Each scene shows the same named points in several views. A view is turned or mirrored, shifted and resized as a whole, has a little noise and may leave points out.

Scene 1
View 1
<183>: [ -8   1 -11   3  10   2 -15 -14   3   3   4  -1  -1   6  -6   7   0  -5
   1   5   5  10   5  10  -4  -1]
<33>: [ -5   0 -11  -1   6  -4 -24 -17  -4   3   2  -8 -10  11   5  -1  -2  -9
   2   3   0  11  11  10  -5   0]
<100>: [-13   9  -7  -8   0   3  -4  -6  -3   1   2  -3   5  19   1   1  -1  -6
   2 -14  11   3   3  -1   3  -7]
<162>: [-13   0  -6   7   9   6  -3  -9  13   1   2   8  10  -1 -20  18   6   1
   2   5  15   8  -1   8   0 -10]
<45>: [-12  -2 -10  15  15   7  -6 -11  18   2   4  10   9  -9 -25  24   7   4
   1  15  14  12  -2  12  -2  -6]
<123>: [-12   5  -4 -13  -3   3  -4  -7  -6   1   0  -4   5  22   2  -1   0  -7
   3 -19  12   2   3  -3   4 -12]
<15>: [-17   5  -5   3   6   9   6  -2  11  -1   2   9  16   5 -20  18   6   2
   1  -6  20   4  -5   1   4 -13]
<64>: [ -7   6 -16  -1   9  -3 -23 -17  -4   4   6  -7 -10  12   7  -5  -5 -11
  -1   3  -3  10  11  10  -6  10]
<12>: [-10   8 -10  -6   4   1 -11 -11  -4   2   4  -5   0  17   4  -3  -3  -9
   2  -7   5   6   6   3  -1   0]
<118>: [-16  20 -12  -8   4   4   2  -3  -4   0   6  -2   8  22   1  -5  -5 -11
  -1 -17   9   0   3  -2   2   3]
<199>: [-10  -3  -9  11  11   5  -7 -11  13   0   3   8   7  -5 -21  21   6   3
   2   9  14  12  -2   9  -2  -9]
<207>: [-12   8 -11  -1   7   4  -6  -8   1   1   5   0   4  10  -5   4  -1  -5
   1  -5   8   6   3   5  -1   0]
<104>: [-10  -5  -9  10  11   5 -12 -12  12   3   3   6   3  -5 -18  19   4   2
   2  12  10  12   1  11  -4  -7]
View 2
<183>: [ 0  0  6 13  1 -3 -4 -1  1  4  3 -7  6  3  1  5  7  5  6 13 12  2 -2 -1
  6 -4]
<199>: [ -1   2  -2  16  -1  -4  -3  -3   0   5   3  -4  -4   1 -21   7  -8  -1
   4   7   7  -9  -4  -2   8   6]
<64>: [ 4 -1 11 19  3  0 -6  0  1  5  8 -9 12  5 12  6 14  6  8 15 15  4  1 -2
  2 -7]
<162>: [ -1   3  -3  10   0  -4  -2  -2   1   6   1  -3  -5   1 -19   6  -7   1
   2   6   5  -7  -6  -1  10   4]
<118>: [  1   4   9  -5   7   0  -3   6   6   7   3  -6   5   7  13   0  13   7
  -1  12   7   9  -6  -3  14 -11]
<45>: [  0   4  -4  19   0  -3  -2  -3   0   6   7  -4  -4  -1 -26   7 -11  -2
   4   6   6 -13  -4  -3   8   9]
<33>: [ 0 -5 10 18  0 -4 -6 -2 -1  4  3 -7  9  2  7  8 12  6  9 14 16  5  1  1
  1 -7]
<15>: [ -3   5  -4  -3   1  -5  -1   2   4   6  -2  -2  -8   2 -19   1  -7   2
  -2   6   1  -4  -9  -1  15   2]
<104>: [ -1   1   0  21   0  -4  -4  -4  -1   6   4  -4  -1   0 -18   8  -5   0
   6   8   9  -9  -2  -1   5   6]
<12>: [ 0 -1  8  3  3 -2 -5  1  3  5  1 -7  5  5  8  3 11  7  4 12 11  7 -4 -1
  8 -8]
<100>: [ -3  -2   7  -5   2  -4  -3   2   4   4  -5  -4   3   5   9   1  12   8
   2  12  10  10  -6   1  11 -12]
<207>: [-1  2  5  5  3 -2 -3  2  3  6  4 -6  3  4 -1  3  5  4  1 10  8  1 -4 -2
  9 -4]
View 3
<45>: [-13  12  -5   0  -7  -7 -12  -2  19  -2  14   2  19   3   1   8   2  -8
   3   5  -3  -2  14  -5   7 -17]
<123>: [  5  -4   7  -7  12 -10  -2 -11  -5  10  -4   6  -4 -12   1 -10   5   2
  -2   0   2 -12 -19   8 -15  -2]
<12>: [  4   2   6  -6   7   2  -1 -14  -3   3  -1   7  -1  -8  -4 -11   2   3
  -8   0   3  -5 -19  -2  -4   0]
<33>: [  6   7  10  -3  -3   7  -2 -13   1  -6   3   4   1  -5  -6  -5   5   4
 -12  -3  -1   3 -20 -12  -1   6]
<104>: [ -8   9   0   0  -6  -5  -9  -5  15  -3  12   2  15   0  -1   6   3  -5
   0   2  -4   0   5  -7   4 -10]
<100>: [  4  -2   6  -9  11  -6  -3 -12  -3   9  -4   8  -2 -10   0 -10   2   2
  -2   1   3 -11 -16   6 -11  -5]
<183>: [  2   5   5  -3   0   4  -3 -11   2  -2   4   6   2  -3  -5  -5   3   1
  -8   0   0  -2 -13  -6   0  -1]
<199>: [-10   9  -2   0  -6  -9 -11  -3  15  -2  13   3  15   0   0   6   3  -6
   4   3  -4  -3   8  -3   3 -15]
<207>: [  1   3   3  -8   7   3  -1 -12   0   5  -2   9   0  -6  -4  -9   1   2
  -6   3   2  -6 -13   1  -2  -4]
<64>: [  5   7   7  -5  -1  14   1 -15   0  -6   2   7   0  -4  -9  -9   1   6
 -16   0   1   3 -21 -13   4   5]
<118>: [  0  -1   0 -15  16   2   1 -12  -6  13  -7  12  -4  -8  -4 -18  -2   3
  -6   6   7 -13 -14   8  -4  -7]
<162>: [ -9   7  -2  -2  -1 -12  -9  -4  12   3   9   3  13  -2   2   3   3  -7
   5   4  -3  -7   7   2   0 -15]
View 4
<12>: [  5   0  -2  -7   1   9  -2   0   1  -3  -7  -2   4  -3 -13   4   2  -8
   5   0  -9  -1  13   6   7  -5]
<100>: [ -4   0  -1 -10  -1   5  -1  -2   3  -2  -5   1   6   1 -10   5   1  -7
   1   4  -6  -2  11   5   8  -5]
<162>: [  4   4  -3   3  -1   4   6  -9   5   6  -5   6   4  10 -13   2  -8   4
  -3  -8 -13  -2   0  -3  -2  11]
<183>: [ 11   1  -4  -1   2  11  -1  -3   2  -2  -7  -2   3  -1 -15   2   1  -5
   5  -5 -12   0  11   4   4  -1]
<123>: [ -5   0   2 -14  -5   8  -1  -2   3   0  -3   0  10  -1 -10   4   0  -6
   0   5  -4  -3  13   6  10  -6]
<118>: [ -6   2  -4  -9   4   1  -1  -1   1  -7  -7   0   1   2  -7   9   7 -14
  -1   7  -6  -1  11   6   8  -7]
<64>: [ 14   0  -5  -1   5  12  -3   0   1  -6  -8  -4   0  -5 -15   2   3  -8
   8  -4 -13   0  12   7   6  -5]
<104>: [ 13   4  -4   7   1   9   4 -10   4   5  -5   4   3   7 -17  -1  -9   5
   2 -12 -17   0   2  -3  -3  11]
<15>: [-6  4 -2 -1 -1 -2  6 -9  5  5 -3  9  4 12 -9  4 -6  2 -8 -3 -9 -2 -1 -3
 -2  9]
<45>: [ 11   5  -5  11   2   5   6 -12   5   7  -5   7   1  11 -17   0 -10   6
  -2 -14 -18   0  -4  -6  -6  16]
<207>: [  4   2  -4  -2   2   6   1  -4   3  -2  -8   1   2   2 -12   3   0  -6
   1  -2 -11  -1   8   3   4   0]
<199>: [  9   4  -4   7   0   6   6 -10   5   7  -5   6   3   9 -16   1  -9   6
   0 -12 -16  -1   0  -4  -3  13]
<33>: [ 17  -1  -4  -2   0  17  -3   0   1  -2  -8  -6   5  -7 -18   0   0  -5
  11  -6 -13   1  14   6   7  -4]
View 5
<104>: [ -4 -13  -4   2   9   9   4  -6  -3  -7   2  -4  -1 -11  -1   1 -12   3
  -9  -9  -4   2 -25  -8   7  -3]
<162>: [  1  -7  -6   1   4   1   3   2  -1  -2   3  -7  -1 -14   1  -1 -12   1
  -7  -9   1  -2 -21  -4   5   1]
<15>: [  8  -1  -9   0   0  -6  -2  11   1   1   5  -9  -2 -17   1  -3 -11   0
  -5  -5   7  -5 -15  -1   1   3]
<64>: [ -7  -2   1 -11  13  17  -7 -21  -9 -22  -2  11 -10   9   0  -4   1   2
  -8   2   7  12  -4  -7  -7 -10]
<45>: [ -3 -15  -8   4   8   7   5   1  -3  -3   5 -11   2 -15  -4   2 -15   0
 -13  -9  -7  -2 -31  -7  10   0]
<100>: [  5   9  -5 -10   1  -1  -6  -1  -3 -10   0   5  -8  -2   5  -7  -1   2
  -1  -1  17   6   1  -2 -10  -2]
<12>: [  1   4  -1 -10   5   6  -6  -9  -7 -16  -1   9  -9   3   3  -6   0   3
  -4   1  13   9   1  -3  -9  -4]
<183>: [ -2  -3  -1  -8   8  10  -3 -12  -6 -14  -1   7  -8   1   3  -4  -3   2
  -7  -1   8   9  -8  -5  -3  -6]
<207>: [  1   0  -4  -7   6   5  -5  -4  -4 -11   3   1  -5  -3   0  -5  -4   0
  -6   0   9   4  -6  -3  -5  -3]
<123>: [  7  11  -1 -11  -2  -5  -4   0  -3  -9   0   8  -9  -3  10  -7  -2   5
   1  -3  22   8   4  -2  -8   1]
View 6
<199>: [ -7  -4   0 -12   7   3  -9  -8   7 -10  -5 -15  -9 -10  -4 -11   3  -3
  -7 -12  -5  -3   6 -20  -1 -10]
<104>: [ -6  -2   1 -12  10   5  -6  -7   1 -11  -6 -18  -6  -7  -4  -9   0  -1
  -5 -14  -8  -3   2 -15   1  -6]
<207>: [ -5   4   1  -4   9   2   4  -1  -1 -11  -3  -6  -4  -2  -1  -5  -6   0
   2  -7  -9  -4  -6  -4   2  -2]
<183>: [ -2   4   2  -6  12   3   4  -2  -9 -11  -4 -14   1   0  -3  -7  -8   1
  -2 -13 -13  -4  -7  -3   6  -1]
<12>: [ -2   8   2  -1  13   3  11   2 -11 -12  -4  -8   3   3  -1  -4 -13   3
   4 -10 -15  -6 -13   6   7   2]
<162>: [ -8  -2  -1  -9   5   1  -7  -7   8  -9  -5 -10 -10  -8  -2 -10   2  -3
  -6  -8  -5   0   5 -18  -3  -8]
<118>: [ -6  11  -1   5   7  -2  12   5  -2 -12  -2   7  -5   1   4  -2  -8   0
  11   0  -9  -5 -13   7   2  -1]
<45>: [-10  -7   2 -14   7   6 -10 -11  11 -11  -6 -18 -12 -14  -4  -8   7  -5
  -7 -15  -4  -4   8 -24  -2 -11]
<123>: [  1  10  -7   0   6  -6   5   2  -7  -7  -1   6   2   9   3 -10 -12   3
   0   3 -10   2  -7   4  -3   2]
<64>: [ -2   6   5  -4  16   8  10  -2 -16 -14  -4 -18   5   1  -5  -2 -12   2
   1 -20 -17  -8 -13   3  12   2]
<15>: [ -8   1  -4  -6   2  -4  -6  -3  12  -9  -3   2 -13  -6   2 -11   4  -3
  -1   0  -3  -1   5 -16  -8  -9]
<33>: [  1   5   1  -7  15   4   6  -4 -16 -12  -5 -19   7   3  -4  -6 -13   3
  -5 -17 -16  -4  -9   1   9   4]

Which points are out of place in each view (at most two, in the order of its rows)? Write - if all are in place.
view 1 -> <183>
view 2 -> <118>, <100>
view 3 -> <207>
view 4 -> <64>
view 5 -> -
view 6 -> <104>, <12>
